Each scene shows the same named points in several views. A view is turned or mirrored, and shifted as a whole, has a little noise and may leave points out.

Scene 1
View 1
fabad: [ 0.13, -0.07,  0.10,  0.33, -0.24,  0.15, -0.06,  0.03,  0.12,  0.09,
  0.10,  0.01, -0.13, -0.08, -0.03, -0.14,  0.01, -0.24,  0.03, -0.04]
vifer: [ 0.21, -0.06,  0.04,  0.40, -0.26,  0.12,  0.04, -0.01, -0.02,  0.09,
  0.01,  0.03,  0.00,  0.04,  0.04, -0.06,  0.07, -0.09,  0.01,  0.06]
leta: [ 0.30, -0.04, -0.05,  0.61, -0.29,  0.12,  0.22, -0.05, -0.21,  0.07,
 -0.06,  0.05,  0.18,  0.21,  0.10,  0.01,  0.14,  0.01, -0.01,  0.23]
Sugor: [ 0.28, -0.03,  0.05,  0.24, -0.24,  0.13,  0.04, -0.07,  0.04,  0.16,
 -0.09,  0.16,  0.12,  0.06,  0.06, -0.06,  0.18,  0.08,  0.01, -0.02]
Gigo: [ 0.18, -0.07,  0.22, -0.18, -0.20,  0.05, -0.22, -0.05,  0.18,  0.21,
 -0.11,  0.19,  0.00, -0.07,  0.06, -0.08,  0.10,  0.13,  0.02, -0.28]
rubir: [ 0.10, -0.10,  0.21,  0.07, -0.24,  0.03, -0.18,  0.01,  0.08,  0.11,
 -0.02,  0.03, -0.11, -0.05,  0.05, -0.06, -0.05, -0.06,  0.03, -0.15]
fov: [ 0.22, -0.07,  0.07,  0.42, -0.28,  0.03,  0.06, -0.03, -0.17,  0.07,
 -0.09,  0.02,  0.09,  0.16,  0.11,  0.02,  0.04,  0.03,  0.00,  0.09]
Sof: [ 0.26, -0.01, -0.03,  0.39, -0.21,  0.25,  0.07, -0.03,  0.13,  0.16,
  0.05,  0.15,  0.03, -0.05, -0.04, -0.15,  0.21, -0.12,  0.02,  0.02]
kezep: [ 0.01, -0.14,  0.33, -0.06, -0.26, -0.06, -0.33,  0.04,  0.07,  0.07,
 -0.03, -0.05, -0.23, -0.07,  0.06, -0.02, -0.19, -0.07,  0.01, -0.26]
Nuzi: [ 0.19, -0.08,  0.17,  0.11, -0.26,  0.00, -0.09, -0.04, -0.04,  0.12,
 -0.11,  0.07,  0.03,  0.07,  0.10,  0.00,  0.02,  0.10,  0.00, -0.10]
fidez: [ 0.09, -0.05,  0.15,  0.17, -0.20,  0.20, -0.19,  0.06,  0.31,  0.14,
  0.15,  0.04, -0.25, -0.24, -0.09, -0.20,  0.01, -0.32,  0.04, -0.18]
vuru: [ 0.14, -0.07,  0.26, -0.29, -0.19,  0.06, -0.30, -0.04,  0.28,  0.23,
 -0.09,  0.18, -0.08, -0.14,  0.03, -0.11,  0.07,  0.09,  0.03, -0.36]
tizub: [ 0.24, -0.03,  0.10,  0.12, -0.22,  0.14, -0.05, -0.05,  0.13,  0.18,
 -0.05,  0.17,  0.05, -0.03,  0.02, -0.10,  0.16,  0.02,  0.02, -0.11]
lam: [ 0.29, -0.08,  0.22, -0.26, -0.25, -0.10, -0.12, -0.16, -0.10,  0.21,
 -0.38,  0.23,  0.29,  0.21,  0.23,  0.11,  0.14,  0.54, -0.02, -0.22]
sama: [ 0.06, -0.08,  0.25, -0.08, -0.20,  0.11, -0.30,  0.04,  0.31,  0.17,
  0.07,  0.08, -0.24, -0.22, -0.04, -0.17, -0.02, -0.18,  0.05, -0.30]
Lumu: [ 0.18, -0.02,  0.08,  0.11, -0.18,  0.26, -0.13,  0.01,  0.36,  0.21,
  0.10,  0.18, -0.11, -0.22, -0.09, -0.22,  0.17, -0.20,  0.04, -0.18]
View 2
Sugor: [-0.13,  0.07,  0.06, -0.04,  0.25,  0.11,  0.19, -0.06,  0.01,  0.13,
 -0.20, -0.16,  0.11,  0.01,  0.33, -0.18, -0.07,  0.11, -0.01, -0.01]
sama: [-0.15, -0.38,  0.11, -0.01,  0.25,  0.23,  0.10, -0.04, -0.09, -0.34,
 -0.06, -0.05,  0.30, -0.20, -0.06, -0.04, -0.12, -0.05,  0.20, -0.17]
leta: [ 0.00,  0.16,  0.15, -0.14,  0.26,  0.20,  0.10, -0.19, -0.07,  0.34,
 -0.19, -0.20,  0.14,  0.20,  0.65, -0.33, -0.06,  0.21, -0.23, -0.01]
fov: [ 0.03,  0.00,  0.22, -0.14,  0.23,  0.10,  0.13, -0.15, -0.13,  0.18,
 -0.16, -0.14,  0.11,  0.06,  0.51, -0.34, -0.09,  0.14, -0.17, -0.05]
vifer: [-0.05, -0.06,  0.14, -0.10,  0.26,  0.26,  0.07, -0.16, -0.09,  0.10,
 -0.13, -0.15,  0.22,  0.08,  0.41, -0.23, -0.07,  0.12, -0.08, -0.09]
fidez: [-0.13, -0.35,  0.08, -0.04,  0.29,  0.43,  0.01, -0.12, -0.10, -0.26,
 -0.02, -0.10,  0.43, -0.06,  0.07, -0.03, -0.09,  0.01,  0.14, -0.18]
vuru: [-0.20, -0.24,  0.05,  0.04,  0.20, -0.02,  0.26,  0.08, -0.03, -0.27,
 -0.16, -0.04,  0.08, -0.29, -0.12, -0.05, -0.13, -0.05,  0.24, -0.06]
tizub: [-0.14, -0.07,  0.06, -0.03,  0.25,  0.19,  0.15, -0.07, -0.02, -0.01,
 -0.16, -0.14,  0.19, -0.02,  0.21, -0.13, -0.09,  0.07,  0.06, -0.06]
rubir: [-0.05, -0.26,  0.19, -0.07,  0.23,  0.11,  0.14, -0.07, -0.14, -0.16,
 -0.10, -0.07,  0.18, -0.14,  0.16, -0.20, -0.12,  0.01,  0.04, -0.11]
Sof: [-0.17,  0.02,  0.01, -0.04,  0.29,  0.37,  0.07, -0.13,  0.01,  0.10,
 -0.14, -0.19,  0.29,  0.12,  0.34, -0.10, -0.04,  0.13,  0.02, -0.07]
kezep: [ 0.01, -0.45,  0.29, -0.08,  0.21,  0.02,  0.14, -0.07, -0.24, -0.32,
 -0.07,  0.01,  0.17, -0.25,  0.05, -0.24, -0.16, -0.04,  0.05, -0.16]
fabad: [-0.06, -0.21,  0.15, -0.09,  0.28,  0.37,  0.02, -0.17, -0.12, -0.07,
 -0.06, -0.14,  0.35,  0.03,  0.28, -0.15, -0.08,  0.08,  0.00, -0.15]
View 3
Nuzi: [ 0.04, -0.04,  0.10,  0.13, -0.15,  0.13,  0.04, -0.01,  0.05,  0.13,
  0.07, -0.01,  0.01,  0.01,  0.16, -0.02, -0.06,  0.03, -0.04,  0.05]
fov: [ 0.18,  0.10,  0.24,  0.30, -0.34,  0.14,  0.00, -0.20,  0.09,  0.14,
 -0.12, -0.12,  0.07,  0.09,  0.05,  0.03, -0.06,  0.06, -0.08,  0.11]
Lumu: [ 0.25, -0.18, -0.07,  0.17, -0.06,  0.04,  0.01,  0.36,  0.05,  0.27,
 -0.02, -0.25, -0.08,  0.19,  0.25, -0.34,  0.02,  0.00,  0.19, -0.14]
lam: [-0.20, -0.02,  0.03,  0.04, -0.12,  0.14,  0.07, -0.04, -0.10, -0.11,
  0.36,  0.45, -0.04, -0.19,  0.16,  0.17, -0.21, -0.01, -0.20,  0.12]
fabad: [ 0.22, -0.09,  0.12,  0.18, -0.13,  0.11,  0.02,  0.04,  0.19,  0.36,
 -0.16, -0.40,  0.03,  0.18,  0.18, -0.20,  0.07,  0.04,  0.13, -0.01]
tizub: [ 0.15, -0.06,  0.02,  0.20, -0.16,  0.08,  0.02,  0.15,  0.00,  0.14,
  0.02, -0.05, -0.03,  0.10,  0.18, -0.15, -0.06,  0.02,  0.05, -0.03]
Sugor: [ 0.19,  0.02,  0.09,  0.28, -0.28,  0.08,  0.01,  0.06, -0.03,  0.08,
 -0.01,  0.00,  0.00,  0.08,  0.13, -0.08, -0.11,  0.03, -0.03,  0.01]
leta: [ 0.34,  0.21,  0.27,  0.48, -0.51,  0.11, -0.03, -0.20,  0.01,  0.06,
 -0.22, -0.11,  0.09,  0.16, -0.02,  0.02, -0.11,  0.08, -0.10,  0.09]
sama: [ 0.03, -0.27, -0.06, -0.05,  0.14,  0.11,  0.07,  0.26,  0.18,  0.37,
  0.08, -0.29, -0.06,  0.10,  0.31, -0.27,  0.09,  0.00,  0.18, -0.09]
vifer: [ 0.25,  0.02,  0.17,  0.30, -0.28,  0.11, -0.01, -0.04,  0.08,  0.20,
 -0.14, -0.21,  0.05,  0.15,  0.10, -0.10, -0.02,  0.05,  0.02,  0.02]
vuru: [-0.10, -0.25, -0.12, -0.10,  0.14,  0.11,  0.07,  0.28,  0.06,  0.21,
  0.25,  0.01, -0.09, -0.03,  0.30, -0.17, -0.01, -0.02,  0.09, -0.05]
Sof: [ 0.34,  0.01,  0.08,  0.35, -0.30,  0.05, -0.02,  0.16,  0.00,  0.15,
 -0.14, -0.18,  0.00,  0.21,  0.13, -0.23, -0.05,  0.04,  0.07, -0.06]
Gigo: [-0.05, -0.18, -0.05, -0.01,  0.03,  0.11,  0.06,  0.20,  0.03,  0.17,
  0.21,  0.05, -0.06, -0.02,  0.26, -0.11, -0.05, -0.01,  0.03, -0.03]
View 4
tizub: [-0.09,  0.01, -0.06,  0.03, -0.10,  0.08,  0.07,  0.02, -0.13, -0.02,
 -0.07, -0.10,  0.04,  0.27,  0.15,  0.05, -0.08,  0.14, -0.03,  0.19]
Gigo: [-0.12, -0.06, -0.13,  0.03, -0.09, -0.10, -0.02,  0.11, -0.03, -0.10,
 -0.21,  0.04,  0.06,  0.20,  0.15,  0.15, -0.15,  0.11, -0.28,  0.08]
sama: [-0.46, -0.16, -0.31,  0.09, -0.12, -0.17, -0.04,  0.06, -0.11,  0.08,
  0.05, -0.04,  0.04,  0.22,  0.14,  0.25, -0.07,  0.14, -0.25,  0.04]
kezep: [-0.34, -0.04, -0.31,  0.31,  0.01, -0.16, -0.13,  0.00, -0.06,  0.09,
 -0.03, -0.04,  0.04, -0.07,  0.19,  0.17, -0.24,  0.07, -0.29,  0.09]
leta: [ 0.12,  0.25,  0.10,  0.20,  0.00,  0.41,  0.15, -0.16, -0.20,  0.06,
  0.02, -0.29,  0.01,  0.11,  0.18, -0.21, -0.14,  0.13,  0.33,  0.43]
fov: [ 0.02,  0.21, -0.03,  0.30,  0.03,  0.26,  0.06, -0.14, -0.15,  0.08,
  0.00, -0.22,  0.01, -0.02,  0.20, -0.13, -0.22,  0.11,  0.15,  0.35]
fabad: [-0.33,  0.01, -0.18,  0.17, -0.07,  0.10,  0.05, -0.07, -0.20,  0.17,
  0.17, -0.21,  0.02,  0.19,  0.17,  0.07, -0.07,  0.15,  0.07,  0.23]
lam: [ 0.37,  0.13,  0.08,  0.08,  0.00,  0.02, -0.03,  0.10,  0.07, -0.33,
 -0.55,  0.13,  0.08,  0.03,  0.17, -0.03, -0.31,  0.05, -0.31,  0.15]
vuru: [-0.20, -0.14, -0.20,  0.01, -0.11, -0.19, -0.05,  0.14, -0.02, -0.10,
 -0.20,  0.08,  0.07,  0.22,  0.13,  0.23, -0.13,  0.11, -0.37,  0.00]
Lumu: [-0.38, -0.14, -0.17, -0.05, -0.19,  0.00,  0.08,  0.06, -0.19,  0.07,
  0.11, -0.13,  0.04,  0.41,  0.13,  0.17,  0.04,  0.18, -0.04,  0.11]
fidez: [-0.52, -0.14, -0.30,  0.11, -0.13, -0.05,  0.01,  0.00, -0.19,  0.18,
  0.21, -0.16,  0.04,  0.27,  0.14,  0.20, -0.01,  0.16, -0.06,  0.12]
Nuzi: [-0.02,  0.09, -0.08,  0.19, -0.01,  0.07,  0.00, -0.02, -0.09, -0.02,
 -0.13, -0.08,  0.04,  0.05,  0.18,  0.00, -0.21,  0.09, -0.09,  0.21]
vifer: [-0.12,  0.11, -0.06,  0.18, -0.05,  0.21,  0.09, -0.09, -0.19,  0.09,
  0.07, -0.22,  0.01,  0.14,  0.18, -0.05, -0.11,  0.14,  0.14,  0.29]
rubir: [-0.24,  0.00, -0.20,  0.21, -0.03, -0.02, -0.04, -0.01, -0.10,  0.06,
 -0.02, -0.09,  0.03,  0.07,  0.17,  0.11, -0.17,  0.10, -0.15,  0.15]
Sof: [-0.16,  0.03, -0.03,  0.02, -0.13,  0.22,  0.15, -0.04, -0.22,  0.07,
  0.09, -0.22,  0.02,  0.34,  0.14, -0.01,  0.01,  0.18,  0.18,  0.27]

Which points are out of place in each view (at most two, in the order of its rows)? Write none if all are in place.
view 1 | none
view 2 | tizub
view 3 | Nuzi, fabad
view 4 | fov
